Points, in no order, along strands that fork, close into loops and pass close to each other.
In the rows, 128 means zero.
Two points are linked if the straight distance between their rows is under 49.8. Some points are linked to none.
Melok: [172 140 127 110  99  90 108 132 125 154 154 122 141 111 187]
mupez: [106 139 137 117 192 152 227 136 153  86  82 146 123 101 134]
viv: [ 98 143 125 104  88 127 213 110 146  75 120 178 105 137 146]
Rutav: [161 136 128 112  99 107 117 126 127 150 152 129 148 129 173]
bili: [120 155 121 131  91 131 149 128 144 134 131 148 151 139 169]
rilen: [ 74 140  99 122 129 155 201 111 151  94 107 171 113 131  89]
kudof: [168 112 152 140 133 108  64 131  94 118 132  80 102 119 130]
gam: [155 142 121 132 143  77  66 200 124 181 145  86 136  60 147]
fudo: [117 165 146 134 125 141 208 133 149  80  93 147 111 107 185]
zizub: [ 59 142  98 163 158 175 153 124 153 142  94 154 151 144  86]
fasuz: [146 133 139 145 123  68  49 177  85 124 128  70  69  70 136]
Buva: [115 165 141 130  96 131 202 127 146  82 104 156 111 119 190]
debib: [ 70 129  94 146 148 166 144 122 150 154 112 153 160 156  73]
Padaf: [135 128 117 148 166 143  75 157 128 172 131  92 180 136 112]
vikeg: [127 164  95 159 135 111  77 190 149 183 136 104 170  86 155]
beku: [147 133 120 146 162 130  66 165 123 169 136  84 171 120 121]
simu: [159 109 144  84  94 106 145  91 121 131 160 152 129 151 162]
Lun: [148  82 140  84 127 131 138  85 120 130 158 151 119 156  85]
gumi: [114 153 124 125  86 132 165 122 144 123 128 157 142 143 164]
fifug: [ 97 162 128 144 114 151 185 128 151 104 101 155 125 128 157]
Rud: [102 117 107 112 126 151 150 111 142 149 138 158 155 159  83]
Sediz: [174 108 149  93 100 100 127  94 116 132 157 136 123 140 172]
ruto: [153 134 137 147 154  92  48 184  96 143 133  63 106  73 124]
Gagem: [153  78 162 127 130 131  92  95  98 106 134 112  93 156  89]
puz: [172 129 138 126 130  65  64 174 103 150 138  83  95  61 155]
mele: [187 119 143 116 117  85  81 130 105 136 146  97 110 100 168]
Tilok: [178 102 157 111 120 108  99 105 106 128 147 113 115 136 148]
kozo: [171 122 143 136 142 106  63 149 102 138 136  79 119 103 135]
pur: [100 174 107 175 128 152 125 152 154 147 107 130 158 118 160]
tobiz: [144 108 137  82  94 116 159  94 128 129 160 162 133 158 141]
gogos: [159  81 159 114 136 133 103  96 105 122 141 120 109 154  93]
kena: [109 154 127 121  82 130 184 118 146 105 123 164 128 140 169]
piba: [121 114 121  82  92 124 173  95 135 125 157 173 133 159 122]
lapir: [159  80 155  95 128 128 123  87 112 127 151 136 113 154 100]
lutu: [123 100 123 110 139 148 131 109 133 155 143 142 156 162  78]
Lidu: [126 116 120 141 162 153  92 140 131 171 129 109 181 153  95]
Koga: [141  92 139 108 146 144 118 107 122 149 145 129 146 158  81]
vumig: [139  90 157 146 106 115  70 103  86  86 130  99  78 160 103]
vug: [158 130 127 143 162 119  58 169 114 159 137  73 151 105 122]
Nutam: [114 160 133 121  76 122 192 119 144  92 118 164 118 131 191]
fifod: [166 118 147 141 116  88  58 134  88 107 132  78  80 105 145]
kefak: [149 134 140 146 139  78  48 185  91 134 130  65  85  66 129]
gar: [ 84 122 101 144 152 164 125 126 146 165 119 142 174 161  75]
kigos: [ 67 150 105 173 158 176 147 131 155 141  90 149 153 141 107]
bevo: [105 175  97 178 131 146 105 165 154 160 112 122 166 111 160]
gab: [ 96 161 132 148 133 159 190 130 152 101  91 150 124 120 153]
mig: [ 90 166 111 175 137 164 136 144 154 142  98 136 156 128 147]
Gov: [ 91 136 108 112 101 143 185 108 147 112 129 174 129 150 111]
punis: [131 122 126 110 112 134 139 115 134 148 145 147 156 156 126]
dap: [161 130 135 143 156 103  53 173 104 147 137  69 124  87 127]
Voduk: [107 111 113 138 164 160 105 130 136 171 127 125 180 163  74]
kozef: [103 131 117  99  89 131 186 105 143 113 139 177 130 154 126]
nikep: [ 79 157 110 170 144 169 144 137 155 140  96 143 155 136 128]
bitap: [172  92 162 120 118 109  92  98  98 111 140 108  95 139 137]
Zaved: [117  95 101  88 134 145 152  92 132 142 155 160 138 157  52]
zuro: [ 97 114  97 103 128 151 158 104 141 144 143 165 147 157  65]
gen: [180  99 155  97 108  99 113  93 109 126 153 126 112 136 164]
tige: [142 146 123 119  92 116 132 126 136 146 143 139 153 137 171]
filas: [111 172  91 176 136 133  84 181 154 175 123 111 172 100 155]
mafo: [111 163 145 138 142 152 204 136 151  87  88 144 116 106 173]
gusuk: [131 115 139 155  94  93  49 128  74  86 132  78  75 142 126]
Nupa: [ 97 135 125 116 181 153 229 127 153  77  86 153 111 103 114]
ziraz: [155  89 153 119 146 137  99 109 111 137 139 113 131 152  91]
Bilon: [ 78 139 103 122 117 153 190 112 151 108 117 170 124 142  96]
fibob: [144 152 107 144 140  93  71 196 136 185 145  93 158  75 150]
mone: [111 151 145 132 190 159 214 142 154  94  80 138 130  99 159]
deza: [143  80 161 138 121 127  81  95  92  92 131 107  81 161  89]
rize: [157 125 142 145 119  82  51 152  86 112 131  73  77  91 141]
maf: [ 91 137 117 113 159 151 227 120 152  71  91 161 102 109 105]
rofus: [132  88 117  81 131 140 150  87 126 137 161 160 128 157  63]
moga: [ 81 138  97 115 140 153 218 110 150  74 102 167 100 118  87]
gubo: [166  94 161 132 110 103  77 100  91  97 135  99  81 138 139]

A fork is a point with three links, a tip a point with one. Leave the first point through the second and follow the links. Name the first fork or tip that comes.
vumig / deza -> gogos
moga / maf -> mone
fasuz / kefak -> dap
filas / vikeg -> gam
gumi / kena -> fifug
Nutam / kena -> Melok

A tip is a point with one link. Name the tips that can be reached along the links from each point below, in the order of the rows.
deza -> vumig
kefak -> gam
piba -> mone, gubo
gab -> Melok, fifug

Name the points in between on the shortest way along the links from the first point to the second, in order.
kigos / Padaf -> zizub debib gar Voduk Lidu
rize / kozo -> fifod kudof
piba / rilen -> kozef Gov Bilon
mig / zizub -> nikep kigos
Zaved / vumig -> rofus Lun lapir gogos Gagem deza
filas / kigos -> bevo pur mig nikep
